Each row is a point on a landscape with many valleys, with its height.
From any point a ball rolls to the lowest of the 2 points nearest to it. It stops when none of these is lower. Distance is the straight distance between rows; heights are no part of it.
dapul h=32.2: [ 42 100 109 104 148 144 135 110 167 167 124 105  95 133 183 160  46 116
 180  89 131  76 162 119 151]
risam h=33.7: [133 168 141  65 105 143  83 169 132 151 105 126 167 208  79 114 158 169
 114 131 175 176  62 160 100]
vodid h=52.4: [126 165  99 139 139 150 112  77 126 130 124 144 158 144 138  85  80 151
  88 107 102 160 159 108 157]
zem h=36.2: [ 93 153 157 162  95 119 162 141 173  91 167 148  77 160 178 117 151 143
 145 102  91 108 149 111 138]
mig h=59.8: [107 120 155 119 122 112 164 126 155  98 112 122  93  66 179 122 101  55
 138 117 142 132 143  89 141]
vam h=42.3: [137 108 143  96 159  82 152  82 113  97 117 125 144 133 144 180 139 131
 145 121 137 109 122 126 111]
geva h=61.7: [127 113 131 168 142 117 129 154 129 161 175 106  95  92 235 128  60 104
 109  86 127 172 161  52 151]
faf h=6.4: [128  82 176  65 163 132 125 100 187 138 107 145 126 116 131  97 186 144
  68 168  81 135 147 120 118]
kovu h=13.4: [179 132  78 145  99  93 133  98 112  44 130 145 154  68  93 129 136 122
 150 132 127 131 126 179 137]
korob h=24.2: [139 123 122 126 153 160 115 167  98 172 143 167 145 123  88 128 117 154
 139  98  88 104 117 114 117]
zipu h=33.6: [122 155 138 142 118 129 123 108  99  70 139 161 127 112 104 137  99 141
 157 110 105  90 121 111 107]
tof h=51.1: [126 136 113 125 151 121 100 107 106  94 108 151 186 156 102  87  62 132
  74 117 100 141 100 147 123]
viret h=45.8: [ 89 105 176  59  60 124 134 122 137  97 110 166 170 135 149  97  95 149
 103 116 134 105 132  98 103]
zulur h=25.0: [154 176  90 142 165 107  92  90 123 110 105 106 152 153  84 124 124 107
 167 157 154  97 120 165 121]
tuvi h=23.6: [155 162 143 113 118  79 158 139 104 133  87 199 142 130 121 140 133 161
 132  87 138 127 107 123 161]
Rafe h=37.2: [129 148 110  87 105 163 113 142 120 173  97 132 183 169  92 120 199 153
 124 141 113 199  46 142  86]
voke h=38.8: [127 136 129 122  87 104 157 116 165  94 153 143  97 116 142 112 162 125
 153 150  89 112 133  76 133]
nisit h=58.7: [127  80 149 109 143  64 177 127 164 101  61 124  92  69 135 110  90  39
 109 141 143 142 127 146 166]
Dubak h=46.3: [ 70  87 119  92 113 176 125  88 142  96 149 104  88 158 170 152 123 163
 114 107 138 112 153 116 157]
vonas h=55.3: [103 112 126  92 154 107  74 116 105 134 106 162 101 136 106  92 128 122
  22 115 162 148 149  82 181]
gel h=29.1: [144 130 145 139 117 148 118 181 147 144 176  84  83 152 135 166 155 150
 145  82 201 127 117 143 144]
Surud h=20.4: [138  85 140 150  98 190 119 157 101  98 170 104 146 122 101  98 142 158
 144 102 141 196 119  91 123]
tam h=24.9: [129 138 107 104  97  91 163 112 137 122  58 174 155 100  97 110 135 120
  86 131 102 167 114 161 141]
naf h=26.3: [ 96 120 101 144 137 148 149  99 174 163 119  69 135  99 158 152  69  87
 201 134 134  94 137 125 145]
Munuk h=48.9: [121 150 134 136  47 169 142 160 114 139 139 147 137 116  83 117 190 119
 118 110 139 144  98 159 115]
zazav h=26.4: [162 150 149 100 122 118 118 140  93 127  97 173 165  82  64 136 177 106
 136 156 120 118  90 135  84]
muz h=20.9: [125 139 135 184 137 111 154 142 114 188 186  81 136 162 115 180 107 164
 156  78 134 116 144 135 100]
Roke h=30.1: [128  64 145 127 155 159 138  99 153 128 132  87 155  84 119 139 123  69
 148 131 154 110 137 134  94]
tute h=35.4: [ 82 125 130 112 125  83 167 114 114 166 114 152 116 156 111 169 111 136
 157 155 123  93 117  76 117]
Rorov h=42.0: [100 119 115 123 130 196 159 156 108 127  87 130 113 100 174 113  98  87
 130 148 123  70 136  80 163]
Repe h=49.7: [117 103 123 133 169 137 100  70 110  60 132 129 121 151 114 107  82 131
  86 146  89 103 133 148 123]
gaz h=48.0: [103  73 116  85 126 148  70  85 139  70 165 131 112 176 136 126 117 153
  75 122 133 117 150 158 146]
Dito h=29.5: [141 151 116  88 127 115  70 146 144 123 158 131 117 210  80 104 163 115
 109 107 164 180  69 160 104]
Dudi h=40.5: [ 90 188 132 183 111 138 135 117 137 133 177 101 110 130 184 120  62 135
 127  60 102 105 171 122 156]
levuf h=41.0: [128 122 192 106 179 146 122 150 149 107  93 148 141 112 173  81 132 115
  55 156  81  97 108 151 136]
nalo h=15.8: [160 157 111  90 112 118 120 118 117 146  96 182 195 115 104 131 156 182
 153 114 143 157 138 132 111]
fer h=44.6: [119 147 164 166 137 125 120 132 108 124 145 143 111 120 113 161 145 128
 134  75 159 131 184 165 134]
Sopog h=7.5: [176 177  74 171 142 130 138 128  55 149 145 138 156 122  93 183 164 189
 127 128 100 131 129 127  96]
pag h=38.1: [136 134 154 156 159 105 151 105 139 109 118 126 166  99 177 120 119 111
  65 125  79 109 122 164  96]
tak h=56.5: [132 115 142  93 158  91 112  98  98 134  73 183 109  85 140 107 107 120
  44 136 157 126 138 132 178]
Vufek h=16.8: [135 146 110 190 110 137 133 172  29 164 157 138 138 122  95 139 124 194
 126 120  91 115  98 109 116]
Bav h=44.5: [136 124 115  86 158 121 158  96 118  84 121 137 109  86 119 175 141 116
 170  86 153 109 122 132 170]
tob h=27.8: [140 165 128 173 177 115 151 123 128 195 141 114 151 140 178 166 130 173
 121 123 139 119 160 114  93]
Kesa h=24.0: [154 145  95  62  93 145  98 115  98  66  83 165 148  92  82 140 174 132
 115 154 159 158 112 168 141]
fina h=39.3: [104  68 154 106 145  86 156  97 100 129  99 137 106  97 109 193  92 119
 160 141  94  98 148  99  92]
zipon h=34.1: [110  77 145 136 141 172 114 126 113 138 145 105 102 123 110 127  69  87
 132 102 121 121 134 135 118]
fedod h=30.4: [114 120 157 157 170 104 128  96 163 167 154  88 136 118 226 125 109 107
 145 133 123  97 150  98 104]
Valir h=43.6: [ 76 111 182 101 118 127 126 122 161  93  84 144 142 135 160  77  86 136
  49 144 106 101 131 126 137]
Lepa h=10.0: [101  92 116 161 104 132 131 119 152 174 214  61 105 158  97 169 110 125
 175 104 151 130 138 118 111]
guka h=32.4: [145 160 108 159  88  94 113 159 144 164 162 135 120 148 133 103 177 101
 114 181 131 125 154 147 131]
Magop h=21.0: [100  93 142  72 155 112 128  94 168 162  90 119 125 169  89 109 182 126
  92 198 122 153 115 134 104]
Dige h=18.6: [115 170 113 151 153 158 109 108 111 101  95 103 123 174  93  85 111 127
 164 144 155 165 136 139 131]
fup h=37.7: [126 108  99 116 109 156 136 175 150 160 139 110 142 171  78 112 172 176
 148 148  75 182  66 126 113]
Bal h=24.8: [143 156 149 174 200 150 118 108 140 167 143 120 118 111 192 129 135 104
  94 139 143  97 145 118 129]
lurur h=24.3: [125 159 136 145 110 136 135 199 135 155 121 152 121 155  88 155 180 151
 154 141  98  96 143 188  99]
noga h=29.4: [148 155 160 186 123 155 154 163 124  84 200  88  70 103 153 140 130 134
 169  77 119 117 119  67 120]
Kaza h=47.5: [ 86 125 153  92  49 138 123 145 137 139 145 137 147 148 110  95 133 124
 143 135 146 117 116 129 113]
zut h=36.7: [111 122 123 109 112 140 142  84 140  96 121 158 131 124  74 115 136 122
 187 133  83 124 129  77 127]
bok h=30.2: [148  70 167  84 131 119 134 151 157 118 100 114 180 140 174 128 132 145
  98 168 157 139 128 146  65]
pum h=37.1: [ 59 143  97 163 128 155 118 128 131 179 138  74  58 143 170 157  61 120
 153  75  96 105 165 132 176]
Gipaf h=36.8: [133 112 150 152 131 133 145 168 133 148 137 115 139 108 215 140  86 109
 108  80 135 127 123 150 164]
bideg h=39.5: [118 114 104 159 136 153 164 140  96 120 110 100 118  81 156 152  81  83
 106 108 143  97 130 134 187]
kem h=33.9: [171  98 101 101 107 112 109 183 138 112 107 108 156 143 163 103 131 137
 124 165 191 158 134 166 121]
bere h=33.2: [149 129 118 138 136 135 102 176 132 156 144 100 120 150 164 145  97 130
 131  98 176  86 155 145 149]
Veluk h=15.1: [158 137 119 143  99 124 128 168 145 172 175 118 140 124  80 158 145 120
 190 111 161 147  84 131 104]
fari h=20.3: [150  90 164  97 152 114 128 134 124 157 103 166 138  96  86 141 181 134
  93 147 109 157 121 115 105]
dasid h=28.8: [156 160 121 177  91 131 136 207 129 186 152 147 115 126  98 104 181 144
 146 169  82 142 137 131 107]
Zat h=25.2: [148 150 119 189 111 165 147 164 112 106 166 116 112 122 115  97 135 153
 167 122 120 146 142 106 146]
ropoz h=18.5: [138 140 140 147 176 152 119  96 158 111 115 106 117 125 163 106 145  99
  88 153 154 157 166 149 129]
Roges h=30.6: [149 110 132 136 123 130 117 116 110 106 153  86 126 143  88 124 151 106
 165 165 119 133  93 123  83]
nimib h=29.7: [167 140  97  96 141 109 110 105 100  87  76 121 163 148 101 121 136 151
 180 176 150 148  94 166  96]
pev h=30.5: [161 153 155 123 118 108 127 151  94 112 105 160 164 115 117 117 110 126
 184 159 144  97 128 118  93]
segom h=17.4: [153 156  83 145 112 120 120 169  74 189 133 144 121 162  76 185 188 176
 140 144 122 135 114 173 105]
duli h=8.6: [112 173 154 155 170 159 126 107 159  94  97 122 128 156 175  87 115 122
 167 122 135 151 172 116 134]
Vap h=4.1: [194 154  98 152  89 106 142 133 129 126 168 131 150  88  93 155 143 128
 158  88 134 138 117 176 133]
Pina h=34.3: [145 145 109 136 118 133 108 171  93 137 141 119 116 179  85 124 160 144
 159 178 101 134  60  89 107]
Gidi h=25.6: [132  49 143 124 166 164  99 116 129 103 121 108 159 118 150 123 134 137
  97 139 150 109 143 145  86]
Karev h=35.7: [142 122 100 120  99 112  91 169 174 134 118 110 135 162 180  91 137 107
 105 189 150 125 165 165 173]
dusu h=60.7: [134 109 154 126 143 105 107 163 152 142 148 121  92  76 211  95  67  49
 117 104 160 144 158  76 164]
gune h=35.1: [114 135 161 126 138  86 129 103 177 145 153 128 149 128 178 112 132 113
  82 156  85  73 137 118  83]
bodi h=20.1: [ 89 126 118 181 115 163 167  96 169 152 175  88 133 111 104 153 110 110
 179 107 125  88 126 131 126]
Gep h=19.4: [126 144 124 109  76 106 143  92 133  47  87 166 152 107 105 115 173 147
 123 151 130 135 156 167 138]
nub h=25.9: [160 118 100 154 138  91 130 115 111 107 170  98 101 122 139 151 113  91
 148 146 108 120  80 100 136]
Sotom h=20.2: [177  87  73 184 123 141 129 135  97 120 178  78 115  83  95 175 119 129
 167 139 119 150 106 106 132]
domup h=29.6: [ 81  97 153  61 144  91 126  78 180 152  69 125 109 140 118 103 127  94
  68 175 134 107 141 152 157]
gavo h=28.2: [152 152  80  48 120 130 122  92 123 100  35 147 163 141  87 118 184 137
 133 188 147 169  91 182 109]
sava h=5.9: [141 160 113 146  97 170 130 112  65 130 122 161 175  98  83 142 173 201
 154 120 125 172 123 121  98]
bev h=33.0: [110 165 138 181 142 149 154 135 135  92 140 109  60 139 186 141 115 113
 163  95  88 113 113  88 148]
zak h=12.5: [136  60  89 162 121 149 116 142  99 134 191  92 105 115 108 133 100 138
 122 111 129 184 140  81 144]
lusa h=30.3: [114 155 136  90 137  90 143 130 124 178  99 184  93 188 108 133 148 158
 126 125 121 106 128 112 143]
tiza h=53.9: [130 141 106 122 154 138  86 150 108 160 112 162 127 158 124  81 129 160
  50 117 109 176 152 104 178]
kot h=44.3: [100  98 115 104 119 173 132 114 140 104 105 138  98 141 157 107 129 113
 126 147 139 139 145  97 173]
nati h=42.7: [116 189 129 182 133 116 121 125 117 142 153 146 110 104 158 169  82 107
 139  67 126  73 173 168 154]
Zefi h=57.6: [122  95 155  78 165  76 150  72 149  98  75 141 114  44 118 127 134  99
  74 162 166 133 142 139 164]
Nal h=23.3: [161 139 130 130 122  81 121 171 145 154 174 108 104 192 122 140 141 123
 145 104 156 154  77 139 135]

Where does a ball stop that starts at each point below?
Kaza: duli
voke: zak
vam: sava
nati: Lepa
nisit: Vap
Repe: Vap
geva: Vap

Call two points neighbours if one is among the 2 nearest of the other. Go from one point of each pair to the other, from neighbour to neighbour, staying as low as possible. Name the highest point that can't be avoided.
duli / Sopog: nimib
Gidi / Vap: Karev
faf / Lepa: zipu
Lepa / duli: tob
sava / Vap: tam
